The views of a scene show one set of named points, each view turned or mirrored, shifted and resized as a whole, with a little noise and some points left out.
In the rows, 128 means zero.

Scene 1
View 1
Q_411: [125 112  93  87 169  14  56 246  92 136 179 155 139 189 179 123 158 127
  87 129 185 131 160  93 124 173  99 192]
Q_533: [170 145 138  50 155 119  88 231 110  81 138 139 107 129 140 136 148 159
  83  44 149 175 120 104 130 151 109 197]
Q_718: [116 158 188  70 119  85  95 233 110  90 132 153 138 118 138 134 125 186
  93  82 137 170  66 128 148 176  50 209]
Q_870: [100 118 153 112 135  75  65 185 104 106 132 160 115 129 173 100 103 129
 126 140 115 119  99  96 138 152  93 185]
Q_811: [110  95  93 108 166  21  46 213  91 137 168 158 126 178 190 103 136 104
 109 158 160 109 158  81 124 160 114 180]
Q_550: [158  98  93  96 177 112  55 171 102 100 138 143  78 141 179  97 128  92
 122 109 122 119 162  64 121 121 162 163]
Q_593: [138 113 125 101 155 108  63 172 106  95 128 150  89 127 174  98 114 113
 127 117 112 122 130  79 129 132 133 173]
Q_98: [104 142 187  99 119  99  82 190 111  89 116 159 117 108 152 109 100 157
 119 117 106 142  67 111 147 157  71 193]
Q_323: [131 120 138  97 148  99  69 187 106  98 132 151 103 129 168 106 116 126
 117 112 122 130 117  90 134 144 113 179]
Q_731: [137 145 181  85 127 143  87 178 116  71 106 147  95  93 146 111 103 153
 119  79  97 153  76 105 141 139  97 188]
Q_700: [150 102 103 100 168 110  55 169 104  98 135 144  82 137 177  97 121  97
 122 114 120 116 152  68 124 123 151 166]
Q_748: [148 119 102  72 168  62  66 234  98 113 162 146 120 166 165 124 152 133
  89  94 169 143 151  92 123 159 116 189]
Q_926: [134 119 122  86 155  72  65 214 101 111 149 149 116 151 168 116 135 129
 102 110 148 134 135  91 130 155 111 185]
Q_385: [140 131 150  84 143 114  79 195 108  86 128 150 103 119 156 114 120 140
 112  91 121 146 106  95 135 146 106 187]
Q_673: [147 113  99  83 171  65  61 217  98 114 157 149 110 161 174 117 146 120
  99 106 160 133 155  85 121 149 126 183]
Q_370: [135 109  98  90 168  50  58 217  96 120 161 150 117 166 177 113 142 117
 100 121 160 124 154  86 124 155 120 183]
Q_913: [143 138 153  73 145 107  81 212 108  89 132 146 112 124 149 124 131 154
 100  79 133 157 103 104 136 155  97 192]
Q_351: [200 108  92  79 185 172  64 152 110  72 119 131  47 118 167  98 126  89
 123  65 105 130 168  56 116  96 192 158]
Q_70: [138 115 113  86 163  74  64 210 101 110 150 149 110 153 170 114 137 126
 104 109 149 132 141  89 128 152 121 183]
View 2
Q_870: [ 87 139 152 121 160 124 127 151 163 115 106 121 117 128 144 121 109  73
  92 130 138 100 138 154 128  52 169 142]
Q_351: [203 226 146  61 103 149 102 108 208 119 149 163 125  98 121  94 113 138
 108 145  84 138  87 128  56  59 120 159]
Q_700: [140 193 147  89 118 134  99 141 184 111 138 121 130 110 118  99 119  89
 108 130 111  97  80 137  86  59 144 159]
Q_811: [ 79 145 143 112 124  99  96 170 158  94 128  70 140 138 122 108 139  47
 122 104 137  44  55 142 122  60 143 157]
Q_411: [ 89 111 132 114 117  70 106 160 153  83 124  64 143 164 141 117 149  71
 145  94 132  34  54 135 127  60 105 147]
Q_70: [119 142 141 105 127 102 116 139 170  99 125 107 130 142 143 116 128  97
 125 117 118  80  91 138 111  56 120 146]
Q_731: [142 134 148 113 164 126 150 112 175 124 100 171 102 133 174 132  96 135
  94 145 115 147 184 149 118  46 141 127]
Q_718: [105  65 138 135 169  82 162 122 151 107  84 138 105 174 198 150 113 129
 120 123 130 109 182 151 153  44 110 112]
Q_593: [134 176 149  97 134 134 115 137 181 117 125 134 120 115 132 110 112  96
  97 137 117 110 113 145 100  56 151 150]
Q_550: [151 200 147  85 114 134  99 137 187 112 143 123 131 110 118  95 120  95
 109 131 107  98  75 135  81  59 137 160]
Q_98: [ 99 113 150 131 176 117 150 134 162 122  91 148 104 141 172 137 100 102
  91 137 134 122 182 157 142  46 159 127]
Q_748: [125 125 133 105 115  82 114 137 167  90 125  96 134 157 150 117 140 105
 142 108 118  67  77 133 116  57  93 143]
Q_533: [164 112 130 100 128  87 140 106 174 101 113 142 119 163 180 130 127 154
 139 122 102 110 127 133 113  49  74 126]
Q_926: [114 132 139 109 131  96 118 143 168 101 118 105 128 145 147 119 129  94
 123 117 123  79  96 139 118  54 120 142]
Q_323: [122 145 144 108 141 114 125 137 172 110 116 123 121 135 149 118 117 101
 111 128 123 101 118 144 116  53 137 142]
Q_913: [136 115 138 112 146 100 141 121 168 107 106 138 113 151 173 131 117 129
 118 126 115 112 143 140 123  48 111 128]
Q_370: [107 150 141 105 118  99 102 154 166  93 129  87 137 141 130 109 137  76
 126 112 124  59  63 136 110  58 124 153]
View 3
Q_98: [150 131 138 132 171  74 119 134 130 120 135 101  84  54 146 156 184 133
  90  77 139 179 128 162 115 161 121 144]
Q_718: [146 110 133 135 161  54 135 113 154 113 124 107 100  57 139 205 206 136
 114  80 126 194 110 196  76 159 120 136]
Q_913: [147 103 166 116 139  59 135 135 126 108 132 121 129  82 152 172 175 151
 105  91 135 158 125 178  87 158 120 131]
Q_323: [149 108 167 113 135  82 124 156 109 106 127 128 117  94 153 138 169 156
  85  83 155 136 134 157 119 172 120 136]
Q_385: [148 111 168 114 144  67 130 145 115 109 138 120 124  81 154 151 167 148
  94  91 139 150 131 163 103 159 121 134]
Q_533: [142  85 185 107 125  40 148 135 131  98 134 130 159  94 157 188 170 156
 117 106 123 157 120 190  65 147 119 125]
Q_731: [146 132 165 119 166  51 130 137 119 119 158 101 115  51 154 145 151 126
  93 100 120 174 139 155 105 138 122 136]
Q_673: [151  77 178 105 103  89 133 158 111  92 105 153 141 132 154 158 186 185
  98  78 170 114 120 175 102 191 119 130]
Q_700: [153 100 196  98 115  90 122 177  87 101 135 142 139 119 161 109 146 169
  80  90 165 105 144 140 132 175 119 136]
Q_70: [153  89 167 112 117  90 127 156 116  99 110 142 121 117 152 156 189 174
  93  76 166 125 124 171 108 190 119 134]
Q_411: [156  62 158 113  93 107 130 152 127  89  76 161 123 150 142 185 227 200
 104  59 188 112 102 194  97 216 115 131]
Q_550: [152  96 204  93 107  89 125 180  83  96 133 148 149 127 166 106 142 175
  80  92 167  97 144 141 129 177 121 132]
Q_351: [148 101 237  77 108  58 134 183  70  94 167 143 185 116 178  89  98 162
  85 123 139  99 159 128 117 141 122 127]
Q_748: [149  70 174 104 100  79 138 149 122  91 103 152 143 131 151 177 195 185
 108  81 164 121 114 187  88 188 117 126]
Q_870: [154 122 138 129 154 100 112 152 116 116 118 117  79  78 144 135 190 151
  77  63 166 148 130 152 137 186 122 147]
Q_926: [150  89 166 112 116  85 129 151 118 100 110 142 125 115 150 161 190 173
  96  77 165 128 120 174 106 186 119 134]
Q_811: [157  78 156 115 101 125 118 167 110  95  82 157 107 144 145 148 211 196
  84  53 199 102 116 170 128 219 119 138]
View 4
Q_98: [131  94 109  69  78 128 162 126 164 165 136 148 135 131 123 114 117 116
 145  66 156 109 134 207 123  95 146 113]
Q_385: [140 102  99  97 105 127 158 143 131 151 138 144 147 131 125 102 138 111
 141  83 149 109 132 171 125 109 159 143]
Q_673: [146 111 123 132  88 155 184 160 102 130 127 162 174 108 107 111 140  89
 131 103 124 131 135 113 123 126 174 162]
Q_351: [144 118  63 122 172  97 143 136  70 115 160 130 157 138 111  56 166 124
 162 118 152 117 120 127 118 173 161 217]
Q_593: [133 107  95 100 114 119 160 124 113 130 145 147 153 126 109  86 134 117
 154  97 148 126 126 160 118 150 151 166]
Q_323: [135 106 108 100  96 132 170 135 126 138 138 152 152 121 112 103 129 107
 146  89 142 124 131 161 120 128 155 148]
Q_731: [137  96  82  77 120 110 142 132 144 167 147 134 130 145 136  97 139 124
 146  71 161  94 130 204 122  99 149 135]
Q_718: [149  92 116  87  77 147 164 164 164 187 126 147 139 133 147 135 132  99
 120  55 146  89 143 193 130  45 169  96]
Q_926: [143 105 126 118  74 157 184 152 123 138 126 164 166 111 109 119 128  92
 132  91 129 129 135 137 123 115 166 142]
Q_811: [136 112 148 127  49 174 208 141 116 113 119 180 181  88  85 124 112  81
 136 105 115 158 135 112 118 149 164 150]
Q_370: [142 111 130 131  74 163 194 150 106 120 125 169 177  99  97 115 127  86
 135 104 118 144 134 111 121 139 169 159]
Q_913: [147 102 103 103 104 135 161 160 130 163 134 146 149 132 134 111 143 103
 131  76 145 100 136 164 127  87 170 137]
Q_870: [127 100 121  86  68 139 177 119 146 140 134 160 150 116 101 111 108 108
 149  83 144 134 132 181 117 131 141 130]
Q_700: [135 111  99 115 114 125 168 127  97 116 145 152 163 118  98  84 137 111
 155 110 141 135 125 135 119 167 155 182]
Q_533: [160 103  93 120 124 136 152 185 113 168 132 141 154 138 148 111 164  98
 121  79 139  87 137 141 133  73 184 147]
Q_748: [152 109 124 137  87 163 185 174 106 141 122 161 175 111 118 120 145  82
 122  96 122 125 136 113 126 107 182 153]
Q_550: [139 115  98 123 119 126 169 132  90 111 144 152 166 117  96  82 140 109
 155 112 138 139 126 123 117 169 158 193]

In a view up to two points have been moved. Name them for each view, in the order of its rows, or write none.
view 1 => Q_370
view 2 => Q_700, Q_323
view 3 => Q_70, Q_870
view 4 => Q_593, Q_926

Scene 2
View 1
Q_617: [106 117 113  99 158 163 105  75 102 105 117 145 115 142 163 171 115  95
 143 151 163  99 122 131 148 133 135  86]
Q_951: [122 124 146  96  70 175 145 100 105  96 120 146 111  80 107 153 182 108
 143 174 160 158 116  95 143 117 163 109]
Q_389: [114 114 124  88  88 176 137  96 104  88 120 150 116  96 129 161 164  92
 153 162 164 141 112 101 151 120 162 104]
Q_330: [ 75  97  81  87 237 193 104  69  82 104 120 126  99 179 208 175  76  70
 130 142 177  72 105 130 155 111 151  74]
Q_332: [129 120 108  84  25 148 134  88 118  68 101 185 157  80 124 176 174  91
 212 152 172 135 105 107 170 144 123 113]
Q_598: [128 121 154 100  56 177 147 100 107 103 128 144 111  66  91 144 196 115
 133 181 156 168 127  92 137 116 174 114]
Q_51: [147 179 199 151 147 114  65  79 143 155 131 134  99 121 107 137 125 180
  81 167 107 112 209 165  95 177 104  78]
Q_264: [ 92 115 127 108 217 187 104  83  93 123 131 115  83 152 168 161 102 100
  95 163 160  99 132 130 129 113 161  77]
Q_289: [130 129 157  99  44 166 146 105 115  99 125 149 118  63  87 147 201 117
 142 178 157 170 127  93 136 124 167 116]
Q_729: [ 93 119 112 103 205 180 100  74  98 118 125 124  96 158 173 164  99  95
 113 155 162  92 129 134 137 120 146  78]
Q_29: [101 111  87  87 142 161 106  69 101  87 108 160 133 145 175 182 111  77
 177 138 170  91 106 128 164 137 127  90]
Q_285: [111 118 111  91 105 163 120  84 105  87 112 160 130 116 146 171 139  93
 170 155 164 116 114 120 157 134 132  95]
Q_815: [ 93 112 109  94 175 178 115  80  93 106 121 136 107 144 170 170 113  88
 132 152 168 102 118 120 148 117 151  88]
Q_225: [136 142 143 111  78 134 102  82 128 104 111 167 136 101 118 160 149 126
 163 157 144 124 147 133 141 159 113  96]
Q_26: [137 151 130 121 108 113  77  66 137 108 104 178 146 126 145 172 117 129
 172 138 138  94 157 160 140 180  82  81]
Q_306: [102  93 115  74  83 212 168 107  85  80 124 138 105  82 124 162 188  72
 149 175 183 164  86  72 155  87 194 114]
Q_549: [130 158 162 134 150 132  80  75 132 133 121 142 112 130 131 152 121 148
 112 159 130 106 172 156 118 162 112  77]
Q_825: [150 155 177 124  43 131 115  93 136 113 119 163 127  71  82 144 184 151
 143 171 135 153 163 122 122 159 127 102]
Q_171: [139 160 137 128 119 102  64  59 144 115 105 173 143 136 147 169 101 140
 167 135 131  81 170 169 136 192  69  73]
View 2
Q_825: [202 132 114  19 149 144 134 146 139 102 122 108 121 162  66  51 104 116
  98  91  98 146 120 144  90 115 128 168]
Q_815: [121 133  84 121 105  80 143 137 182 151 103 130 100 108 118 161 121 119
 122  92 104 170 148 204 192 119 185 136]
Q_171: [125 135  79  95 109 136 138 150 188 100 145 163 158 204 120  88 109 132
  75  54  96 149 103 134 155 101 106  75]
Q_549: [129 144 107  96 101 103 145 135 162 121 128 150 152 164 120  73 127 129
 127  84  94 145 115 128 166 102 107 142]
Q_51: [135 155 127  82  97 104 146 129 143 117 139 160 172 175 125  25 140 134
 152  84  85 124  99  90 159  93  65 168]
Q_598: [209 126 114  24 150 119 138 137 139 129  94  85  87 106  57  92 107 103
 117 113 104 158 145 193 102 124 180 202]
Q_29: [124 126  62 119 118 109 133 148 203 135 110 130  99 135 110 171 101 119
  76  76 108 178 146 215 177 120 190  89]
Q_332: [196 115  73  39 158 157 126 160 179 108 112  91  85 149  55 132  76 109
  43  78 111 172 144 218  91 132 199 112]
Q_330: [ 79 137  71 168  85  53 149 132 202 171  99 144  97  93 144 197 128 123
 132  94 105 179 155 221 243 117 200 114]
Q_729: [ 98 140  90 134  90  67 146 129 183 157 108 144 112 110 134 150 129 121
 140  92 100 165 143 186 214 111 166 139]
Q_951: [197 127 109  40 147 119 135 138 149 134  99  82  86 111  67 107 101 107
 107 109 108 163 148 198 108 125 186 185]
Q_289: [218 125 112  15 154 129 133 144 139 124 100  81  89 116  54  87 101 105
 107 108 106 160 145 191  92 124 176 193]
Q_285: [163 120  75  76 141 126 136 149 180 128 107 107  89 126  80 150  92 115
  73  85 110 173 148 213 140 127 199 119]
Q_26: [138 135  77  89 121 141 133 151 185 102 139 149 141 191 110  98  99 130
  70  61 101 154 116 153 144 109 124  82]
Q_264: [102 144 102 134  91  58 148 122 172 164 102 140 112  97 137 144 138 121
 161 103  98 163 144 184 216 112 164 165]
Q_225: [169 128  95  56 134 135 133 147 164 108 126 124 121 163  85  90  98 121
  85  80 102 153 126 163 121 113 144 126]
View 3
Q_332: [ 94 156 120  97  87 139 147 199  47 172 104  20 140 198 192 129  71  91
 159 104 112  70 160 142 102 111 100 184]
Q_306: [ 76 122 158  78  98 196 144 182 106 207 140  69 154 223 166 116  87  84
 118 135  81  78 129 157 160  86 178 139]
Q_951: [ 75 152 148  95 120 175 143 151  84 180 109  56 147 195 172 121  97 109
 126 102 111 100 154 146 165 116 150 132]
Q_389: [105 155 137  89 113 172 146 165  85 177 123  64 142 190 163 116 101  97
 145 119  88  97 134 137 142 110 154 147]
Q_815: [157 164 128  91 137 180 157 149 102 167 145 101 128 154 140 100 116  92
 165 137  63 125  98 111 130 112 185 149]
Q_289: [ 58 155 151  94 116 169 139 146  80 177  99  43 146 202 179 121  92 113
 118  90 131  99 178 147 175 122 142 127]
Q_51: [159 237 115 130 206 136 152  57  76 103  79  84 108  96 146 103 147 156
 167  47 130 190 168  82 163 186 146 115]
Q_729: [198 178 110  95 153 176 163 132 111 153 149 121 118 129 127  90 134  96
 186 135  47 145  82  97 120 122 198 148]
Q_330: [225 163 105  83 142 182 169 156 116 163 177 136 119 134 117  83 130  77
 203 166  19 132  43  96  93 102 209 168]
Q_825: [ 77 189 130 117 145 137 144 121  60 144  71  36 133 163 184 126 103 136
 136  55 150 129 195 129 162 153 114 134]
Q_171: [184 223  77 122 156 108 163 128  40 105  85  60 104 105 168 113 116 124
 213  74 110 143 144  85  83 165 105 181]
Q_617: [177 177 110  96 139 162 160 152  85 153 135  91 124 144 144 105 120  95
 183 127  66 125 101 106 107 121 166 164]
Q_598: [ 62 155 155  96 124 175 136 143  89 181 106  55 148 202 172 120  94 114
 113  95 120 105 168 148 179 121 154 121]
Q_285: [137 166 113  97 114 157 155 170  71 160 123  66 132 167 161 113  99  94
 172 116  84 102 127 120 107 116 143 168]
Q_26: [170 209  86 117 143 117 163 139  42 119  92  57 112 121 171 114 111 114
 200  80 108 131 147  96  88 152 104 183]
Q_29: [180 164 102  95 115 151 164 181  73 157 141  81 127 153 152 108 105  80
 197 135  58 102  98 111  76 112 148 186]
Q_225: [119 185 115 109 133 133 153 144  57 141  93  48 126 154 176 119 102 119
 166  79 118 122 161 115 123 142 117 157]
View 4
Q_825: [150 190 127  94 115 158  76 138  84 113 190 133  76 144  91 135 110 108
  98 162 107  73 152 157 168  65 138 127]
Q_29: [ 90 169 146  57 174 157 183 182  23 139 138 122 143 168 134 121 135 100
 111  88 190 129 160 147 122 147  99 176]
Q_26: [ 58 185 140  82 139 164 135 163  54  89 183 113 122 145 150 149 135 115
 120 122 147  87 146 157 149 103  70 130]
Q_225: [112 185 135  81 137 162 113 156  63 115 175 124 100 146 114 136 120 105
 109 135 136  86 151 159 151  92 111 142]
Q_285: [122 174 143  61 160 158 152 171  39 139 147 129 120 161 107 119 124  95
 104 107 168 116 162 149 129 121 124 172]
Q_289: [198 182 129  75 133 153  90 148  69 146 158 144  81 157  59 116 101  91
  93 147 126  95 165 153 149  83 181 167]
Q_598: [200 180 132  81 138 146 101 146  75 157 157 146  85 160  64 113 104  98
  84 144 129 107 171 146 141  92 183 169]
Q_389: [166 174 138  68 156 149 134 162  51 156 144 139 112 166  83 114 114  95
  95 116 157 122 166 146 129 114 157 181]
Q_617: [103 164 152  82 165 133 170 166  53 146 156 127 135 169 143 128 145 122
 101 108 174 148 175 130 122 139 107 165]
Q_549: [ 86 171 149 121 134 121 130 138  96 117 197 122 111 154 168 149 151 151
  97 149 136 124 168 128 148 102  84 122]
Q_306: [216 163 140  54 168 146 139 165  41 184 125 150 108 176  54  97 106  82
  80 107 164 136 177 145 121 124 197 206]
Q_264: [122 146 163 111 173  94 185 145  82 170 161 138 139 176 160 126 157 156
  76 116 173 189 198 104 114 157 113 164]
Q_330: [ 93 146 167  84 196 107 225 173  46 172 133 129 168 186 171 121 163 136
  90  83 211 200 194 109  94 183  96 184]
Q_332: [135 194 125  44 140 197 110 175  25 118 151 128  99 148  73 118 100  66
 120 116 148  64 140 178 148  89 136 167]
Q_729: [103 151 164 102 177 105 189 156  70 158 159 129 142 176 166 127 155 145
  86 108 182 182 190 113 112 155  99 167]
Q_815: [117 157 156  82 172 121 180 162  56 159 145 130 138 173 140 121 145 126
  91 104 181 164 182 121 111 151 118 175]
Q_171: [ 35 186 142  92 138 161 133 161  68  82 195 110 123 141 172 154 141 130
 125 131 145  89 146 152 150  99  50 116]
Q_51: [ 87 170 152 151 116 109 102 116 129 104 224 124  99 144 177 160 154 176
  94 181 107 118 173 122 165  83  78  96]
View 5
Q_306: [167 127 107 144 102 155 130 179 100 104 121 184 142  86 156 127 103 130
 118  85 104 136 137 122 123 121 129  83]
Q_332: [160 151 112 156  37  97 155 214  77  95 109 191 126 122 156 130  68 104
 144 121  84 131 122 123 116 114 143 113]
Q_225: [145 163 159 151  73  84 150 182  91  94 126 169  88 134 139 146 107 109
 179 145 123 144 134 121 124 126 106 129]
Q_330: [191 112 189 186 143 131 112 149 111 110 160 126  98 174 108 118 104 182
 149  88 166 133 173 125  56  83 132  79]
Q_285: [166 142 143 163  78 108 138 186  95  96 129 167 111 137 138 129  89 126
 150 114 117 136 142 122 103 106 131 105]
Q_171: [144 171 195 165  67  52 160 179  91  92 136 149  61 171 124 147 105 112
 207 166 139 146 139 121 108 116 103 146]
Q_825: [124 174 134 127  68  95 157 182  92  90 111 192 102  91 161 158 123  87
 171 148 104 152 123 121 162 150  93 139]
Q_617: [167 137 170 169 104 111 133 166  99 101 142 149  97 148 127 130 104 142
 160 113 140 138 152 123  93 104 121 102]
Q_951: [150 144 116 136  90 134 139 180  98  99 116 187 128  87 161 139 109 112
 134 109 104 141 133 122 138 134 116 107]
Q_264: [167 125 182 162 152 133 117 135 115 106 153 138  92 139 120 132 132 160
 157 104 166 144 166 124  95 110 105  90]
Q_29: [179 135 159 176  81 104 136 184  91 101 140 150 104 164 124 121  79 144
 157 107 129 129 150 124  75  93 140  98]
Q_389: [164 138 124 148  89 129 136 183  96  99 121 177 126 106 149 131 100 123
 137 103 111 137 137 122 118 118 127 100]
Q_289: [143 154 106 129  78 130 144 185  94  97 110 197 130  75 170 143 113  99
 137 113  95 143 125 124 150 140 111 111]
Q_26: [148 170 177 165  59  63 155 187  85  93 132 158  71 164 130 144  97 115
 193 155 129 141 137 123 111 118 112 138]
Q_729: [170 128 183 169 136 121 122 147 111 107 151 138  92 154 118 129 119 159
 161 105 161 141 162 123  87 103 111  92]
Q_549: [137 164 190 149 109  90 145 154 104  95 139 152  67 140 130 156 138 122
 195 150 153 154 145 122 127 131  84 135]
View 6
Q_815: [122 134 169  83 102 144 156  98 124 156  88 150 195 152 128 105 121 101
 144 150 103 127 120  91 148 152  70 125]
Q_598: [ 83 128  67 108 114 124 147  94  96 148 146  96 147 124 147 147 100 173
 147  93 136 133  91  45 122 109 136 104]
Q_330: [142 145 225  72 110 147 162 110 136 170  55 176 219 171 122  77 124  60
 143 167  94 129 124 116 177 181  33 133]
Q_549: [112 108 125  72  70 171 177  48  92 112  94 147 155 129 162 149 164  97
 117 184 134 128 137  80  64 119  73 147]
Q_306: [ 91 145 105 110 134 111 136 130 114 180 135 101 174 142 120 110  73 170
 162  71 114 129  80  59 185 131 128  97]
Q_825: [ 83 111  52  99  77 165 152  56  82 110 142  96 135  98 154 160 137 188
 127 141 134 124 109  50  65  88 134 123]
Q_171: [112 106 132  75  37 224 151  37  98  99  86 140 181 105 134 128 182 145
 105 229  98 101 144  96  59 118  82 141]
Q_389: [ 96 131 109 100 105 142 140 103 112 154 122 114 175 128 126 118 102 167
 144 115 110 124  98  69 145 124 116 109]
Q_951: [ 89 131  82 107 108 134 147  98 100 153 136 102 158 125 140 130 102 177
 149 102 125 130  92  54 132 113 127 111]
Q_617: [121 132 162  80  90 164 155  88 117 145  87 147 192 142 128 106 133 115
 135 164 100 120 122  94 135 144  72 128]
Q_289: [ 78 125  60 109 107 136 145  91  97 144 151  93 145 116 144 142  99 191
 145  97 132 130  93  46 119 104 141 105]
Q_264: [132 131 185  71 102 138 174  86 116 153  73 169 187 164 149 115 140  56
 142 164 123 135 127  96 130 156  49 142]
Q_29: [118 137 171  86  81 186 136  98 127 150  84 141 213 137 102  84 127 146
 135 173  80 107 117  97 157 154  81 123]
Q_51: [106  96 100  70  60 161 194  26  75  94 101 151 127 121 193 183 184  86
 113 195 161 135 145  71  17 101  74 156]
Q_285: [102 136 132  95  87 175 137  94 116 146 103 121 192 125 117 105 120 165
 135 150  93 112 113  81 138 134 103 116]
Q_26: [104 115 125  81  48 216 146  51 101 106  91 130 185 106 127 120 166 164
 109 208  94 103 137  90  75 120  91 137]

In a view up to two points have been moved. Name them for each view, in the order of its rows, or write none.
view 1 => none
view 2 => Q_285
view 3 => Q_815
view 4 => Q_332
view 5 => Q_306, Q_225
view 6 => Q_264

Scene 3
View 1
Q_197: [152 122  99 125 118 157  94 166  91 141 181 140 162 169 212 119 139  87
 135  95 131 126 146 138 109 115  68 171]
Q_505: [156 172 103 150 119 174 129 148 134 135 167  89 137 152 144 109 168 134
 115 128 154 126 119 133 141 122 138 163]
Q_301: [152 155 116 158 115 160 125 158 114 115 158  95 145 154 139 113 156 108
 133 116 137 138 126 159 111 119 132 176]
Q_949: [164 152  95 129 116 182 111 151  93 143 185 106 135 157 195 121 129 107
 108 101 151 125 144 115 119 115 103 174]
Q_12: [149 133 103 135 119 157 101 165 107 138 175 130 159 165 191 116 152  99
 136 105 132 129 137 143 117 116  88 167]
Q_873: [146 146 130 169 116 145 125 167 111  94 145  95 152 160 118 108 160  97
 153 116 124 152 126 185  95 120 134 183]
Q_240: [150 123 116 145 117 150 102 171  82 111 163 119 156 167 174 119 135  76
 145  94 123 142 146 164  86 113  93 187]
Q_268: [152 161  97 141 120 169 118 154 139 150 175 111 151 157 167 108 175 134
 120 126 150 121 117 131 149 122 115 154]
Q_843: [125 165 123 174 130 128 129 169 206 131 140 121 186 153  94  83 248 157
 165 161 129 123  75 188 172 130 145 131]
Q_752: [152 147 125 161 114 155 123 163  96 100 151  93 145 158 133 113 145  94
 143 107 130 148 133 171  91 116 129 186]
Q_856: [161 167 127 166 110 173 134 152  92  94 149  63 124 151 114 115 134 100
 126 109 141 151 134 161  90 116 156 194]
Q_554: [145 133 129 163 116 142 116 172  99  97 145 106 160 164 136 111 152  84
 158 106 119 151 133 186  87 117 118 185]
Q_725: [163 143 107 140 114 174 113 156  78 120 171  98 134 159 175 123 120  89
 122  94 138 141 148 139  92 113 111 189]
View 2
Q_752: [133 149 143 162 140 102 140 150 116  77  96 167 127 115 136 131 120 134
 140 124 135 139 165 118 133 140 117 166]
Q_843: [134 110 155 120  69 120 138 122 143 151  61 145 130 110 193 153  88 168
 140 127 144 125  99 108 141 177 110 145]
Q_12: [151 118 154 135 146 114 134 157 132 114  98 141 113 128 110 142 111 142
 128 101 137 168 144 125 119 108 100 175]
Q_301: [143 133 147 161 130 103 139 144 116  96  98 156 124 117 132 136 111 136
 140 124 138 141 157 116 127 147 112 160]
Q_240: [131 144 146 147 153 106 136 161 128  76  96 164 122 120 125 131 125 136
 130 112 137 155 163 126 133 111 115 178]
Q_268: [162 107 153 149 124 112 139 136 118 130  99 133 116 125 117 146  95 141
 138 112 137 155 139 114 113 146  96 155]
Q_725: [150 137 146 167 161 103 137 155 109  79 111 155 118 124 101 131 117 126
 137 114 135 158 175 120 118 121 109 172]
Q_197: [149 125 151 137 162 114 133 164 131 101 102 145 113 129  97 139 117 138
 124  97 137 177 155 130 117  92 101 181]
Q_554: [122 150 146 147 138 106 136 156 129  75  89 172 128 115 146 132 126 141
 134 122 137 142 159 123 139 126 120 172]
Q_856: [138 148 141 182 135  94 140 140 100  71 105 170 130 110 135 128 118 125
 150 135 134 127 177 111 129 163 120 154]
Q_505: [162 115 150 165 121 105 140 130 109 119 102 139 120 120 122 142  94 136
 146 122 137 144 148 109 114 163 102 150]
View 3
Q_268: [115 135 119 141 141 132 166 152 135 150 147 125 108 130 159 154 131 168
 139 138 156 144  95 148 113 107  88 138]
Q_505: [107 137 128 136 141 129 172 142 128 141 154 124 104 138 153 164 122 162
 133 146 162 141  94 144 125 103  82 141]
Q_873: [122 159 150 135 142 112 166 140 137 122 136 119 104 132 127 147 100 142
 138 165 141 116  82 116 135 116 106 146]
Q_12: [129 152 137 150 137 131 151 160 138 150 128 115 101 109 159 125 136 167
 133 149 134 141  94 135 122 120 100 139]
Q_240: [128 165 159 148 135 123 152 154 133 136 122 109  95 104 147 122 123 158
 128 163 126 132  87 119 135 123 107 141]
Q_197: [133 158 144 155 132 135 145 166 137 152 120 110  96  96 166 115 144 173
 130 150 126 145  96 136 123 123 103 137]
Q_856: [104 157 167 133 140 115 175 129 116 123 148 109  91 136 136 159  99 150
 121 169 150 126  85 118 152 105  91 143]
Q_554: [128 164 154 141 140 112 159 146 140 126 129 117 102 122 131 134 107 145
 137 166 131 117  82 114 134 121 111 145]
Q_949: [115 149 148 153 133 138 155 157 121 154 135 108  88 106 175 133 144 179
 119 149 140 158 102 144 131 111  85 134]
Q_843: [128 127  82 124 154 112 176 144 167 133 155 154 140 163 121 173 101 134
 175 131 167 108  80 140  88 111 108 151]
View 4
Q_873: [142 147 164 151 104 146 100 105 120 102 118 130 147 111 137 148 134  99
 137 148 154 130 149 149 123 117 166 153]
Q_752: [135 141 158 159 108 138  97 104 117 109 127 121 140 107 142 147 139  93
 134 148 148 124 140 149 128 124 173 145]
Q_856: [134 123 149 166 104 133  78  95 125 103 119 110 144 127 131 148 150  80
 130 146 156 113 146 152 123 121 180 144]
Q_843: [179 157 183 124 126 159 115 148 150  89  81 168 160 150 101 108 113 152
 135 124 169 133 137 129 109 110 101 167]
Q_240: [127 151 160 158 113 137 114 114 105 124 148 124 127  80 162 146 134 101
 136 150 135 130 126 144 143 134 177 141]
Q_949: [128 123 149 174 134 120 101 129 119 135 147 112 114 108 152 120 144 106
 121 137 129 104 101 132 150 147 169 125]
Q_301: [140 134 158 159 117 135  97 117 126 111 122 124 138 119 136 134 139 104
 130 141 149 118 131 141 129 126 162 142]
Q_554: [139 152 165 150 107 144 109 111 113 109 130 130 139  97 147 146 131 104
 138 149 147 132 139 146 130 123 165 148]
Q_12: [134 147 161 157 129 132 119 134 114 129 145 128 120  93 156 126 131 119
 129 140 131 122 108 133 147 141 159 136]
Q_725: [125 130 148 170 119 126  98 111 113 126 146 109 122  99 153 140 145  92
 128 146 135 113 120 143 144 138 182 131]

In a view up to two points have been moved. Name them for each view, in the order of its rows, or write none.
view 1 => none
view 2 => Q_12, Q_240
view 3 => Q_949
view 4 => Q_554
